Each row is a point on a tangle of strands that fork, close into loops and nearly touch. The rows are in no order.
Two points are linked if the straight distance between their rows is under 58.3. Some points are linked to none.
vamu: [-15 -11  -1  -1  -5  16  23  -3  18  16 -12   6  -2  10  -8  -5 -15  11
   6 -11  11 -13  17 -29  -5  16   0  11 -17   5 -10   4   7   4   6 -26]
kinu: [ -2   6 -21   8  12  20   0  -5  -2   7   9   6  -5  24   4  -3  42 -38
 -11  15  -1  -2  -9  -8   3  -9  25 -15  -8  34  21  12   0  -9 -18  12]
tup: [ -7   4  -5   0 -17  -8   1   2  -3   1   6 -12   7 -29  -6   2   2  -4
   7 -18  -1   5  -8   6   8  -5 -19 -10  10 -11 -11   2  -6   6  24 -13]
pazu: [-11   5 -13   1   5   6  16  12  12   2   1  14 -14   6   4  -9  -3   5
   7  -2 -12   8  24  -7   1   5  -6  12 -10   3   3  -5  12  -3  -3 -17]
rerek: [  4   2   7  18  -6 -11   0   7 -11 -23   2 -19   7 -13  10  -7   7 -22
   3  -2   8   7  -6  -2  -5  -5  -8  -3  -3   2  -1  -3   9   8  15  -3]
fav: [-10  -2  -3  18 -20  12  16   4  26  -1   3  -5  22  11   3  20  -9  -6
  -3  -4  20   6  10 -22   9 -14  -6 -11   7 -20   9   1  -9 -12  -2 -23]
legas: [ -2  12  -7  -6  -6 -20 -13   3 -22 -33   4 -12  10   5  18  -1 -12   0
  16  13 -14  18 -23  13   0   1  -6  -3  -5  -9  -2   0  13  10  -5  21]
kel: [ 16 -17   3   2  -7 -21  -5  10   5   8  -7   3 -15 -13 -10 -28  -7  22
  -4   0 -15  -6  15  -1 -13  -6  19   0  18   0  28 -23  -5  -8  -7  18]
bazev: [ 23  11  -2   1   5 -17 -13  14  -3   7  24   6  -6 -14   2  -5  14  12
  -3   0   7  10   0  -5   1   9 -14 -11   7   5  -1 -12  -8 -19  -6  22]
lura: [ 12 -12   3 -15  11   6  -2   8 -17  22 -12   3 -23 -19  -9   1  25 -26
 -18  10  12  -2  -6 -20   0  -2  13  20   3  25   1   9   3 -13   3  12]
sebig: [-12 -14   3   6   8  16   3  -5   9  13  -5   7   5 -17 -21  15   0  -2
  -3  -1   7  -5 -10  -4   0  -5 -15  15 -14  -8  -4   6 -14  -4   4 -39]
gagi: [  8  -5  -2  15  -1 -14  15  19  11   1  -3   2   1   2  -9   3  19  -9
 -11 -13   6  -2   9  -1 -15  -4  18  -9  19   3  27  -9   3 -24  -2   4]
riz: [ 18  -5  -9  -5  -1  -5  -1  13 -14   1  -3  -1  -2  -3  -5 -16  -1  -3
   0  22 -11   7 -17   7   0   6  13  19 -16  23   8 -13   2  -6 -18  13]
teto: [  3  -3   4  -4  -4  -5  -8  13   1  -3  -5  13 -18 -19  -2   2  11 -24
   0  -2 -11   9   5   2 -11   7   6   7  19   9  15  -4   9 -13   7   7]
zam: [ 12   5  23   3  13   0 -23 -18  -1  -5   7   1 -13 -20  -1  -5  -4   6
  -9   1  10   4  -2 -23  -4   9 -17  18  -7   4 -15  14   3   0  -2  -4]
segip: [ 10   7   6 -17   5 -11   1  -2  -9  -3  -8   2   2  18  10   5  13  10
  -5  10  -9 -15  15  10  -1  -3   9  -1  14  11  -3   2   9   2 -17  20]
relug: [  0   9 -13  -4  14  12   8  -8   4   9   2   4 -17  11   8  -7  47 -22
 -13  -1   2  -9   9 -13   6  -3  12 -11  -8  21   2  16   8 -16 -10   5]
ziku: [-18  -8   6  10 -18  16  11 -22  19  12 -12   4  18   8 -14   2 -23  16
   0 -13  16 -13  -1  -2   4  -6  -9  -4  -8 -24 -18   7  -9  13   9 -34]
nin: [ 13  15  -4 -10  -1  -8 -16   5 -18 -11   0   4 -11  -3   9 -11  19 -28
   2  24 -10  12 -17  -5  -6   2  18  -6   9  16  11   2  11  -7 -18  41]
mikep: [ 16 -12   9   3   7   0  -9  14  -6   0  25   0   2 -16 -10  -7  -7  14
  11   0  14  15 -15 -11 -14   6 -11  11  -7   2   2 -13 -29 -10  -5   6]
dep: [  3 -35  23   2 -19  -5  -9 -16  -7   2 -14 -22  10  13   3  17 -19  11
   1  -1 -12 -19   7  28  10 -20  13  -4   6 -10  -7   1 -24  14   5  -5]
nogim: [ -5 -35   3   2 -24   1  -1  -3  -5 -10  -9 -17  10  11  -9  15 -25   5
  16   4  -8  -2 -20  17  -3   4   5   7 -14   5  -3 -18 -14  14  -2  -6]
menop: [  0   3  -1 -12  27  12   3  -5 -10  19   6   6  -8  -3  -3 -10  12   1
 -12  14  14   0 -14  -1   4   3   4   6 -27  14 -14  -1  -4  -9   9   1]
Vuger: [ -5   4  21  -2  14  -6 -14 -16 -15   5   0   1   5 -14 -14   1 -16  19
  -4  -7   3 -20  16  17  -2   0  -5  -9   8 -20 -17   9  -4  31  14 -11]
kisa: [  2 -12   0  -3 -11  -9   8  -2   6   6  -2   0  23  15  -5  10 -14  14
   0 -13  -7 -14  10  16   1  -6  10   5   6  -7   4   2  -5   0  -9  -4]
bim: [ 29  -3  -8  -5  -8 -28 -10  12 -25 -20  -7 -13  -7   9  18  -8 -14  -3
   9   8 -27 -11   5  19   1  -2  14  -3   7   9  -1   1  21  -4  -3  21]
mas: [ -4 -21   4  10 -18  11   2  -6  17  -2  10  -4  17   0  -3  20 -11  13
   5  -4  11   6   2 -13   3 -18 -10  -5   7 -12   6  -2 -26  -8  -9 -21]
fifu: [ -2  -3   4  -4  -7 -18  -1  10  -8 -30   0 -13   8  13   0   3  -9  -7
  13  -8 -16 -10  -6  11 -15   5   2  10   1   0   2 -12  21  10  -4  -8]
Sof: [ -4  14 -18  -8  -6   8  11   9  -5 -20   4  -4   5  11  17   9   2 -25
  14  -1  -6   6 -10   2   9   4  -7  -6   2  16   6   1  15   2   2   3]
mupan: [-13  -9  13   6   6   9   0 -10  -1  11   0  16  -3   7 -15 -17 -26  25
   9 -10  -6 -13  18   0   1  14   2   9  -5  -6  -6   0 -11  21   1 -13]
lak: [ 12  12 -19  20  -1  11  11  18  21  13   5   4  -8  12  -4   4  38 -27
 -14   2  17   4   1 -20   2  -2  15 -11   3  20  33  -8  -2 -22  -9   5]
puf: [ 12  21 -13  19   7  -4  -1  16  12   0  16   5  -5   5  -8  -6  38 -34
 -13  -2  11   6  -6 -14 -11  12   7 -12 -10  23  22  -7   8  -7 -16  12]
tere: [-10  21   5   7  -5 -11 -19   6 -13 -34  21 -13   5   6  16   2   0 -14
  10   6 -15  25 -16  -8  -1   3 -23 -10  -4 -10   1   1  14  22  -8   8]
kon: [ 24 -21  10  -5  12 -14 -14   7  -8  28  -2   3  -2 -14 -17 -10  -1  28
  -7  15   5 -16   6  -2  -3  -6  14   4   5   5   0 -17 -16  -4  -2  22]
forem: [  1 -15   8  -7 -12 -18 -10  -2  -8  -1 -13   2   3  -3 -11 -13 -29  22
  13 -10 -23 -22  24  24  13  -2  14  -1  16 -11   4  -3  -2  16   3   9]
pep: [ -3   7  13  -9  11   0  11 -13 -25  14 -17  -8  -2   2  11  -5  -3  10
  -8  11   6 -20  13  18   8  -9   5  -1  -2  -4 -21   5  -7  13  19  12]
zagin: [-21  -2  -4   5  -8  16   0  16  18 -17   9  10  -4  10   2  21 -10  -5
  12   1 -11  29  -4 -15  -7  12 -32   2   3 -11  12 -10  -6   9  -2 -24]
rak: [ -3 -11 -10   6  -4  15  11 -11   1   6 -13  -5  -3 -11  -4 -16   8 -10
 -10   9   3  13 -17   9   5  -7  12  13 -17  23  11  10 -15  -8 -10  -2]
Ziza: [ -2   2  14 -12  13   5  -5  -3 -17  -1 -12 -10  17  14   8  23   1 -10
 -11  19   6 -13 -14  12  -3  -7   2  12  -1   8 -16   4   1  15  -3   8]
feka: [ -1  17  10  -9   5  -9  -4  -5  -2   4  -1  -7   8  -5  -2   3   4   9
 -10 -13   4 -19  19  12  -2  -2  -8 -14  23 -16 -16  20   3  13   6   1]
zosaz: [-22   6  -6 -17  11  15  14  10  12   5  11   2  -1   9   4  19  12 -25
  -2  -2  -3  -1   2 -11   6   7 -15   5  -3   5 -11   9  17  -1  14 -24]
pamo: [ 15   5  -2 -13  22   0  -4   0 -19  19  -1  -4 -42  -3  -2 -25  32   6
 -16  11  -4   3   3   3   3  -3  26   1 -20  13  -3  -9  -6 -12  -9  16]
misip: [  4  29 -11  -6  12  -1  -7   4  13  -8  16   9 -27   0  11 -24  18   6
   7   1  10  12   3 -27 -17  25  -6  -3 -13   1  -6  -6  13 -11 -11  12]
lumuk: [ 12   4   2  10  -1  -3 -10  -8  -1  -6   4   1  29  -9  -1  17  26 -25
 -18   9   2   0  -2   8   5 -19   0 -14   9   2   6  10  -6  -3 -12  -3]
tisis: [  6 -18   3   2  -6 -13   0  19  -5 -22   4  -7  -1  24   1   5 -20  -1
  10  -1 -28   0  -7  10 -10  11  14  20 -10  15   5  -5   7   0 -11  -5]
Volo: [-15   4 -21   5  -6   5  11  25  12  -8  13  16  -5   6   7  -3 -10  14
  21  -6 -18  25   9  -8  -1  13 -26   4  -5  -9   5 -10  10   3  -6 -17]
kasiz: [  4  -7 -22  -8  -6   4  13   5  -6   2 -15  -1 -17  -1  -4 -21   4  -6
   3  11 -18   8 -10   8   9   3  16   8 -16  20   8   4   3 -14  -3   7]
Tofof: [  9   8   3   0  25   0   6  -9 -13  18   1   6 -15  -1   5 -22  21   9
 -14  13   1  -1   4   8  11   0   8   1 -23   5 -10  -4  -5  -9  -4  12]
pimut: [ 10  -3 -16  -3  -6 -20  10  -2   1  10 -12  -5 -13 -19  -1 -20   9   4
  -4 -16  -3  -8  18   1   2   1  13 -10   6   7   4  11   7 -19  17  -1]
reti: [ -6   6  -1  -7  26  10   1 -10 -10  20  -9  -1   5 -13  -5  21   5 -10
  -7  -2  26  -8 -11  -4   4  -9 -10  -2  -6  -2 -21  19   0   1  24 -10]
gon: [ -1   7 -17 -10   6   5   2   6 -12 -21   9  -2  -8   9  14  -4   9 -27
   7  11 -21  12 -16   3  -2  -1  12  -2   4  19  11  -2   8  -5  -7  24]
lof: [ -3  -9  12 -12  -4   6   3   0 -12  13 -15   2 -22 -27 -11  -3  -1 -11
   0   3  11   2  -7 -15  -1   2   7  20   2  18   4  -1  -8   1  10   7]
Zakif: [ -3  -1   1   2  -5 -15   6  -1   4   9  -2  -7  18   1  -3   9  -3  10
  -9  -9   8 -20  17   8   4 -14  15  -7  25 -16   0   3  -8  -2   6   1]
laruv: [ -3   5 -12  -6 -10  -2  13  15   9   4   3   2  11   1  -6  17   8 -20
   1 -22   0  -5  -7  12   1   8   4   3  17   1   2  11   7 -11  12 -10]
Deno: [  4   6   5  23  -6 -12 -21   3  22 -14  19   4  15 -17   3  17   0  -5
  -7   2  13  18  -3 -13  -6   0 -34  -6  17 -18  18  -6   1   6 -10   2]
labe: [ 15  -7  12   4 -19 -23 -14   1  -6 -17  -2 -18  16 -16 -10   6  -1  -6
 -11   4  -2 -10 -18  12 -16 -12   0   2  10  -3  -4   2  -5   6  -6  10]
Baz: [ 29   4  -6  -3 -11 -26  -5  16 -29 -22   8 -18  13   2  12  -2   1 -16
   8   9 -14  -1  -7   9  -4  -7  10 -15   4  17  -2   5   5   3   4  23]
Guf: [  7  15 -26  10  17   5  -5  11   1   0  25  11  -6  21  -6  -9  41 -35
  -6   5  -6  10 -16  -7  -3   8  16 -11 -18  34  24  -3   9 -15 -20  21]
vifu: [ 11  16  -8  -2   6  -2   3  -4   8  12   1   6 -27  -8   8 -30  19   8
  -2  -9  22   2   8 -29 -10   9   1  -6  -1  13   1  -8   8  -9  -4  11]
Fik: [ -5  -4   5   3  19  21  -6  -2  -8  -5  13   0   4  12   4  11   7 -24
  -6  26   2  13 -22  -1   5  -7  -2  18 -15  25   5  10 -13   5 -10   0]
ger: [ -8  -5  -3  -1 -19  -5  16  -5   0  -9 -16 -10  25  26   4  13 -13   5
  -3   4 -13 -19  -5  29  13 -18  19   2   7 -12   1   3  -1  -1  -8   5]
Penab: [-11  20  -4  -4  11   5 -12  -1  17 -11  13  17 -18 -11   3 -14   1   9
  10  -5   1  26   4 -17 -13  29 -17  -1  -8  -9 -13  -1   9   0   2  -6]
Zikud: [ 11   3 -11  -1 -10  -3  28  -1 -10  18 -23  -6  -5  19  10  -9  -6  20
   1  -7   1 -19  27  12  18 -14  32 -10   6   1  10  -1  11 -11   6  13]
Suti: [ -6   9  -7  22 -12 -18 -13   8  12 -28  16   0  14   1  10  10   0  -6
  10  -4  -9  28  -5 -11  -4   7 -29 -12   2 -14  17  -3  16  10 -15   9]
vimi: [-10   5 -11  31  -6   6  16  10  38  -5   5  11  18   0   4  15  -6  -5
   2  -4   8  20  10 -18  -3   0 -18 -13   9 -15  28  -6  -7 -10  -5 -10]
kes: [  1   5 -12 -20   6  -4  10   4  -3   3 -11   7   0  32  10   4   5   9
   3   0 -22 -15  16  15  -3  -5  27  -1  11   3   9  -1  16 -13 -13  14]
Goro: [ -4   2 -18 -21  18  14   4   4  -2  11   3   8 -19  21   2 -12  31  -3
 -16   5  -6   1 -17   9 -11   2  22   1  -3  24  15  -6  -4 -15 -15  17]
Lebib: [ 16 -18  -1   0 -21 -16  -7   1 -10  -6 -15  -6   5   6   4  -4 -19  22
  14   6 -31 -10   9  35  10 -10  15   2   1   0  -3  -1  -7  14  -3  19]
Diz: [  6  12 -22  -1 -10  -8  12  -2  -7  -6  -5 -12  -6  -7   7 -16  16 -12
   1 -20   0  -5  -1   7   0   0   8  -2 -12  12  -5  16  14  -6  13 -11]
Sopob: [-11  14   0  -1  18   5   2 -10 -13  10  -1   5   1 -16   0  -9  -1   3
  -7  -2  22   9 -11   0   5   2 -12  -5 -14  -4 -20  11   1   0  20  -5]
menon: [ -4  -4   0  14  -1  17   3  -9  -4   1   2  -1   2   7   6   2   7 -16
  -9   6  -4   9 -12   7  10 -16   5  10  -9  12   6   9 -11  -2 -12  -4]
kam: [  7   2   1   6   0 -21  -3  -3  -8   1   1  -9  28   0  -4   3  -9  27
   0  16   8 -13   3  21   1 -15 -15  -8   0 -23   3  -2 -11  19  -5  17]
zupi: [  1  24 -13  -9  -2  -7  12   9 -10  -8  -4   2   5  -9   0 -17 -12   7
  17   3   0   4 -10   9   9  12 -12   9 -15   0 -11 -10  16   5   6  11]
voka: [ -5  12 -14   9   8   3  17   8  11  -4   6  10  -1  18  18  -7  20   0
   7   1  -9   6  21 -15   2   6  -2  -4  -9   0   9  -9  17  -7  -8   0]
sot: [-16 -15   1   9 -13   6  28 -10   6  13 -11  -5  11   5 -15   2 -16  18
 -11 -12  12 -16  23  -8  12 -11  22  -6 -10 -20   2  -2 -12 -15  16 -21]
fidum: [-18  -5  -7 -19  -1   8   5 -10  -7  -8 -19  -2 -18  -4   3 -18  -2  -9
   7   7 -17  11  -2  15  12   5   4  17 -12  12  -6   0   7   2   3  -4]
tes: [ -7   6  -3  -7 -28  -3  11  -2  -7   0 -17 -20  27  13  -7  19 -19   4
   5  -6  -3 -24  -5  28  18 -18  11  -4  19 -25  -5  -9  -2  14  12 -11]
Mav: [  9   0 -13 -15  18   4  -5  -5 -22  11  -4  -6 -24   6   0 -18  36 -14
 -18  11  -9  -4 -18   9  -7  -5  28  -4 -16  25   2   5   0 -11  -6  24]
sunep: [ -6   4  19 -11 -11   5 -22  -8 -12 -25  -6 -12 -12  -6   2   3  -9  -3
   1   0 -15  -5  -6  14   6  -1  -9  15  -2 -10 -17  -1   0  25   0  -9]
lanot: [ 14   4   0 -15  12   7   1  -1  -6  20   4  -1 -25 -14   5  -2  43 -19
 -12  -2   9  -8   9 -17  -1   6   6   7  -8  21  -1  15   4 -15   3   9]
ziv: [-15   5  -9  13 -15   8  26 -18  25  23  -9   0  22  11 -13  -5 -13  20
  -1 -11  18 -10  17  -8   5  -9   8 -18  -9 -27 -13   6  -6 -11  13 -21]
fep: [ 25  -1   9   2  19 -22 -14  11 -10  18   9   5 -11 -11  -1 -11  17  27
 -17  10   9  -8   1  -4  -5  -3   8 -12   7   6  -1 -17  -9  -8  -8  23]
pere: [  1   8  17 -13  27   4   3 -13 -22  22 -12  -5  -5  -5   1  11   4   1
 -13   5  13 -23  11   0   6  -4   7  -1  -5   4 -23  24   1  15  19  -4]
kod: [  2 -27   7   5 -12   3  -5  10 -10 -18   7 -11  12  12  -1  12 -12  -8
   7   7 -15   8 -25   7  -8  -1   9  11  -9  16   5  -7 -15   4 -14   4]
lin: [-23  10  -3   3   3   4  13   6  18   1  -2   7  11  17   5  16 -13   1
   7 -12   8   0   3  -6 -10   7 -12  -1   7 -21  -5  -2  13   7  14 -17]
getor: [ -8 -10  -6  -2  11   4   3  -5   2   8   3   9 -11  11   3  -9   0  31
   2  10  -9   7   1  -5  -8  -2   8   0  -4   5  15  -8 -15  -9 -21   8]
zoz: [ -2 -34   7   7 -31  -4  -7 -10  -7 -19   1 -25  20  -4  -5  16 -16   2
   2  -4  -2  -9 -12   5   0 -16  -9  -5   0  -4   1 -18 -14  14  10 -19]
kisi: [ -5  18 -11  11   0   2 -12   0  12 -13  10   8   4 -15  -2  -7   6  -9
   2  -6  13  29 -13  -6 -11  15 -32 -11  -9 -10 -10   6   6   2  12 -12]
gabo: [ -5  12 -12   5  -4  -1  20   4   5 -12   4  -3   6  22  23  12   5 -11
  10  -2  -7   4  11  -8   7  -8  -1  -8   5  -1   6   2  18  -6   0   2]
nik: [  4  12  -3  10  -3  -3 -15  -6   7 -15  19   1  -1 -24   0 -16   9 -11
   2  -3   4  29 -21   5  -2   6 -16  -3  -8  -7  -4   0  -6  -9  -4   2]
Vonez: [  8  10   5  -4  -4 -23 -12   5 -19 -11   6  -9  14   5  10   4 -12  23
   8  21   1   6 -14  18  -1  -2 -11   0   1 -19  -2 -10   0  14 -13  31]
nal: [ 10   9   0  10   4   1 -14  12  16  -2  16   9  -8 -23   7  10  16 -21
  -3 -11  18  18   0 -10  -2  12 -21 -16  21   2   6   5  -8 -10  13   8]
tig: [ -9 -10   7 -12   7  17   5  12  -7  -4  13  -4  -6   0  -1  16   4 -26
  -1  -8   5  -3  -8 -12   3  16   2  18 -16  19 -12  10   8   3  15 -22]
dabo: [ -1   7  -5  11 -22   7  25   4   5  -7   3  -7  21  30  14  12   0 -23
  -2  -2   0  -1   8  -7  12 -14  20  -7  10   1  21   4   9 -10 -11  -3]
tizu: [ 21   1  11   2   6  -6 -13  17   2   5  25   2 -12 -31  -8  -4   1  12
   2  -1  15  13  -9 -19  -8  14  -9   1   3  -2  -9  -7 -13 -11   5  16]
vabi: [-10   8   7 -15  -7   3  -6  -3  -4 -22  -6   1 -18  -4   7 -13 -12  -4
  11  -4 -27   2   3  11   9  10   2  14  -8   0 -11   1  13   7  -1  -7]
Peza: [ -7 -14  16  -1  -2  -3  -1  -5  -7   8  -6   9 -13   0 -12 -20 -25  27
   8 -13 -17  -9  21  20   1   8  17   5   1  -1   3  -3  -5  16  -3   8]
ket: [ 23 -12  -9  -8 -13 -25  -5   0 -17  -4 -21  -9  -6   9   0  -9 -22   9
  19   8 -39  -4   1  31   6   0  24  -1   4   5   2   1  16  -5  -5  22]
bisu: [  5   0  -9   8   1   5  22  12  11  14 -12   2  -5  10  -5   0  20  -1
 -12  -5  14   1   6 -14  -2  -8  15  -7   4  12  20 -12  -1 -23  -7   4]
tov: [  5   4  17   0  15  16  -9  -9  10   7  12  14  -9  -2   5  -2   2   4
  -2  -8  18   5   1 -15  -8  10 -12  11   6   2 -10   8  -7  -6  -4  -6]
vaben: [-17  17 -12  -4  -1  -3  11   5   3  -4   0   3  18   8   7   1  -9   8
  10  -7  12   4  -7  -6  -6  10 -19   2  -3  -8 -12  -4  11  10   4  -1]
Fil: [ -1   9 -17 -12  15  16   1  -6   3  13   4  16 -20  15  12 -11  25  17
  -8   7  -7   3  -8 -11  -6   4   5  -6   1  10   9  -6  -3 -13 -21  13]
dezen: [  8  10  -6  20  -9 -15  -9  -1  15  -7   7  -8  38  -3  -7  19  17 -28
 -17   5  15  -7  -2   0   0 -19   0 -23  23 -11  17   6   2   3 -11   7]
Pofop: [-15 -23  -2   6 -10  11  32  -9   9  18 -21   0  -3  13  -8  -7 -30  18
   9 -11   6  -8  24 -10   4   8  17   0 -14   0   7   3 -14   4  10 -17]
maf: [-16  14  -3 -19  22  16  -6  14   3  -9  16  12 -11   8  11  14  11 -24
   2   7 -11  15   4  -3  -1  15 -19  11  -1   1  -9  -3  13  -5   5  -6]
kap: [ -6  -2   8 -15   9  -1 -11 -10 -10  -8  -2   5  10  19  14  19   5  -7
  -1  25  -3   1   2   0  -3  -3  -2   7   2   5  -3  -4  11   9 -20  19]
dezeg: [-17   8  -3  -3   3  12 -10  10   8 -25  15  15  -7   7  12  16   2 -23
  12   3 -13  26  -9 -17 -10  15 -18   4   9   0   1  -3   3   2  -4  -9]
vosap: [ -4  -4  -4 -24  13   8   1  -1  -2   5  -7   9 -20  18   5 -14  -8  24
   8  11 -20   0  15   7   3   8  15  11 -20   9   1  -6  -3  -1 -12  16]
vis: [ -2  12   0  11   2  -5  13   2   7  12   0   3  11 -13   7   8  -3  -5
  -2 -17  34  -2   7 -18  -2   1 -15 -11  20  -6  -3  -2   6  -4  27  -5]
Gil: [  9  10  -9   6 -16  -9  26   4  -5  -3 -18 -14   6  21  15   2 -15   5
   5  -7 -13 -21  26  15  15 -22  22 -11  14 -14   8  12  21 -16   6   3]
gezul: [-13  15   4 -18  16  12 -21  -7   7   3   5  12 -15 -19  -8  -2  -5  -9
   3  -5   5  11  -2 -16  -2  26 -24   6  -9 -10 -25   4  17  -3  17 -19]
tefu: [ -6  -7   0   1 -13 -15   4   8 -10 -17 -17 -10   8   2  -4   1 -18  -3
  11  -2 -22  -2 -11  26  -7  -9   4   5   5 -13  12 -20  11   4   0  -6]
Filot: [  0 -24  25   9  -8   1  -9 -20  -4   7  -3  -3  14   2 -14  15 -18  16
   5   3   5 -15   2  23   3 -17  -2   3   2 -19 -10   6 -27  17   7 -12]
vota: [-13   3   9  -9 -13   4   5 -13  -7  -2 -17 -25  18  13  -8  20  -6   0
  -6  -8   1 -25  -2  14  12 -12  -3  -6   8 -18 -17  10   4  27  18 -23]
gebos: [ -5  -4 -10  16 -16  -2   8   0  13   7   7   9  -1 -26  -6  -7  -9  12
   5 -19  -3   6   8   2   2   2 -14  -3  11  -6  -1   1 -13  -2  14 -21]
bukeg: [  0   7 -11   4   2  -5  25  -5 -14  15 -15  -3   6   9  13 -15  -6  16
  -3  -2   5  -9  14  16   9 -11   9 -10  -8  -7 -10   5  -2   5   8  11]
nere: [ 13   1   5  13  10   8 -11  -8  11   9  14   2  -7  -9   9   3  22 -10
 -12  -9  18   3   0 -14  -5  -3  -7 -10  11   9   4  15 -14 -12  -4   0]
goz: [ -8 -17  25  12   5   2 -19 -23  -4   3   6  -7   9  -2 -13   4 -22  24
   8 -14   0 -20  -4  10  -2  -5 -22   0  -4 -28 -20  -3 -11  33   9 -15]
tun: [ -7  -4   1  11   4  11   2  -6  15  21   2   5  -3 -32 -11   6   4   0
  -4 -18  16   6   6 -13   5  -9 -19  -4  -1  -8  -2  16 -16  -5  19 -24]
kepir: [ 21 -23  17   0   4  -3 -12   2 -10  13  10  -1  10 -16  -8   5 -15  18
  -2  17  15   4  -8   4  -3  -6  -2   9  -4   5  -2 -11 -30  -1  -6  16]
Beg: [-21  -7   2   0   8  21  -5 -21  14  11 -10  11   7  -9 -21   5 -13  13
   0  -5   8 -12   2 -11  -3  -1 -16   3 -16 -15 -12   2   2   9   7 -42]
beva: [ -3   1  21 -13  15  24 -21 -18  -7  -1   4   4  -4   0  -2  11 -12   5
   3  10   6   7 -29   4   6   3 -18  17 -12   2 -19  17 -13  13  -3  -6]
sidez: [-22  11   0   1  -4  15   3  -7  33   6  -8  10  18   6  -7  24  -8   7
  -2 -17  24  -8   8 -21   2   2 -19 -18  17 -28 -12   0  13   7  26 -25]
robak: [ 12  -8   4  -1   8 -15   0  21   3   3   2   8 -20 -10  -5  -6  11  -5
   0  -3  -9  -4  13  -2  -6  -3  20   2  21   5  21 -14   4 -16  -3  13]
romi: [-11   1 -10  17 -11  12  -5  -8  31   1  -2   6  14  -7   2  28  14 -24
 -11 -18  15   9  -4 -11   2   7 -23 -30   6  -8   2   4   4  -5  16 -20]
faman: [-17 -25   5  -6  -1   3  -4  -9  -4  -5 -22   0   1  14  -3   6 -25  19
   6  10 -13   1  -4  12   4  10  11  11 -16   4  -2 -14 -12  17  -5  -2]
luv: [ -7   7  11 -29  25  13  -4   0 -12  10   0  15 -23  -5  -3 -12 -11  13
  11   8   7  -2   5 -11  -1  22   3  17  -7   3 -12  -2   5   7   5   4]
Tuk: [ 13   1  -6  -5   1 -11   2   4 -11  -2  -3   1   6 -20  -3 -13  -7   8
   1   9   9  -5  -3   8  -1  12  -1   7 -14   8  -6 -10   5  -1   1  15]
sakif: [ 12  15 -10  12 -14 -14 -19   1   3 -18  14   3  -6 -15  -1 -18  10  -8
   1   1 -13  23 -22   4  -5   4  -6  -9  10   2  13   3  -5 -14 -21  21]
duv: [ 24 -24  14  12 -12 -24  -2   4  -4   8 -17 -10 -12  -1  -3 -24 -11  17
  -3   6 -23  -5  11  21 -19  -8  33   2  11   7  17  -8  -4  -2  -8  19]
ved: [ -7  -3  10 -20  10  13   0   2 -10   7  -6  11 -22 -22 -15 -10 -19   3
   9   9  11   9 -10 -19   4  16  -8  20  -4  10  -8  -2  -7   0   8 -11]
Sofo: [ 15  10  -9  14  -6  -7  -1  19  12  -5  18   7   1 -12  12   0   5   2
   6  -7  -2  12   8  -6   3   7 -15 -19  20   0  10  -5   2 -11   0  12]
seb: [-16  -7   1 -28  28  17   2  -6  -6  14 -11  19 -24   6 -12 -18  -9  14
   7   5  -7 -13  21  -4   5  16  17  17 -20   4  -6  -9   3   8  -1   1]
tufan: [  1  -3 -17  13  -9 -16  19  10   8  10 -10  -4  -5 -18  -1 -15   3  -1
  -9 -18   4 -13  15   5   1 -11  18  -7  13  -4  24  -4  14 -28  12  -5]
Rom: [ -3   0  -2  19 -21  12  27   8  17   1  -3  -7  13   9   5  12 -10  -7
  -5 -10   7   3  13 -15  13 -14  19  -9  25 -10  16   3   1 -19   2 -14]
koni: [-21  -3   3   6 -14  -3  -5  -2  11 -18   3  -2  16   7   3  19  -8  -2
   0 -11  -3   0   5  -2  -2  -6 -17 -10  15 -27   7 -13  11  10  -3 -20]
Zav: [-15  -5   8  -1  16  29  16  -7   8  21 -10  17 -18   8 -12 -14 -21  21
   9  -9   6  -3  16 -16  -3  12  -4  13 -17   5  -8  14  -7  20   1 -22]
mavi: [-11   4  12  -7   4   9  -1 -10  -9 -11 -12 -18  12  13   3  18   7 -15
 -10  -3   8 -23 -11   3   1  -2  -4   3   4  -6 -18  15   9  18  10 -19]
rumon: [ -3   1  13  -8  27  26 -15  -4  -2  -2  22   3 -12   5   5   1  -5 -12
  -7  22   8  23 -30  -9   3   6 -16  21 -21   8 -10  16  -9   0 -11  -4]
koso: [ -6   4   5  17 -11 -10  -3  -4  20 -16   4  -2  26  -2   6  29   9 -16
  -3  -2   7   3   3  -7   0 -13 -20 -15  27 -24  11  -4   2   3  -1   2]
puv: [ -2 -31   4   6 -26   6  -7 -10  10  -2   8 -15  18  -7   0  21 -12   7
   4 -13  11  -4  -3 -16   4 -18 -14  -5   7  -5  -7  -3 -14   5  17 -32]
lov: [ -4  -8  11  -2   7  15  -4 -20   6  14   4   7  -2   2  -3   4 -12  24
   9   2  14   4 -16  -2  -8  -3 -15   8   1  -2  -5  14 -23   4  -5  -7]
maz: [  2  19  27 -10   7  -9 -25 -15  -7 -12   8  -3 -10 -13   3  -3  -1  -2
  -8  -2  -1   1   0   0   5   7 -11  10   2  -9 -21  10   7  18   2  -6]
mufe: [ 22 -12  21   0   2 -18  -6   7 -17  -1 -24   0 -20   1  -5 -23 -11   3
   0  15 -17  -5  11  17 -15   4  22  18  -5  11   8 -12   9  -3 -11  25]
lod: [  9 -18   8   0   5 -25 -16 -15  -4  11  -8  -7  21   0  -9 -14 -22  37
   4  12   0 -18  12  23  -1  -6   2  -4 -13 -14 -12  -4 -14  26  -7  27]
ber: [ 25  15   5  -6  -7  -6 -26  13  -7 -19  21   0 -15 -10  -2 -15   9 -14
  -2  16 -18  26 -22  -5   1   9   9   7  -1   6   2   2   4 -11 -20  27]
mufu: [-11   3  -6  20 -13  13  -6 -16  33   4   2   6  21  -6  -8  26  -2  -2
  -2 -18  22  -2   1 -18  -1   0 -37 -13   9 -26 -12   2   6   7  17 -35]

A tip is a point with one link. Name the tips that can be reached along the links from each point below, in the order of the rows.
zupi | lumuk, romi, lod
Lebib | tup, Baz
lanot | teto, Diz, Gil, mufe
kisa | dep, kes

A fork is a point with three links, a tip a point with one. Leave the first point through the second and follow the links. Name the first fork or tip that comes.
getor / Fil | Gil
vamu / Pofop | tup
Beg / ziku | Baz
tes / ger | dep
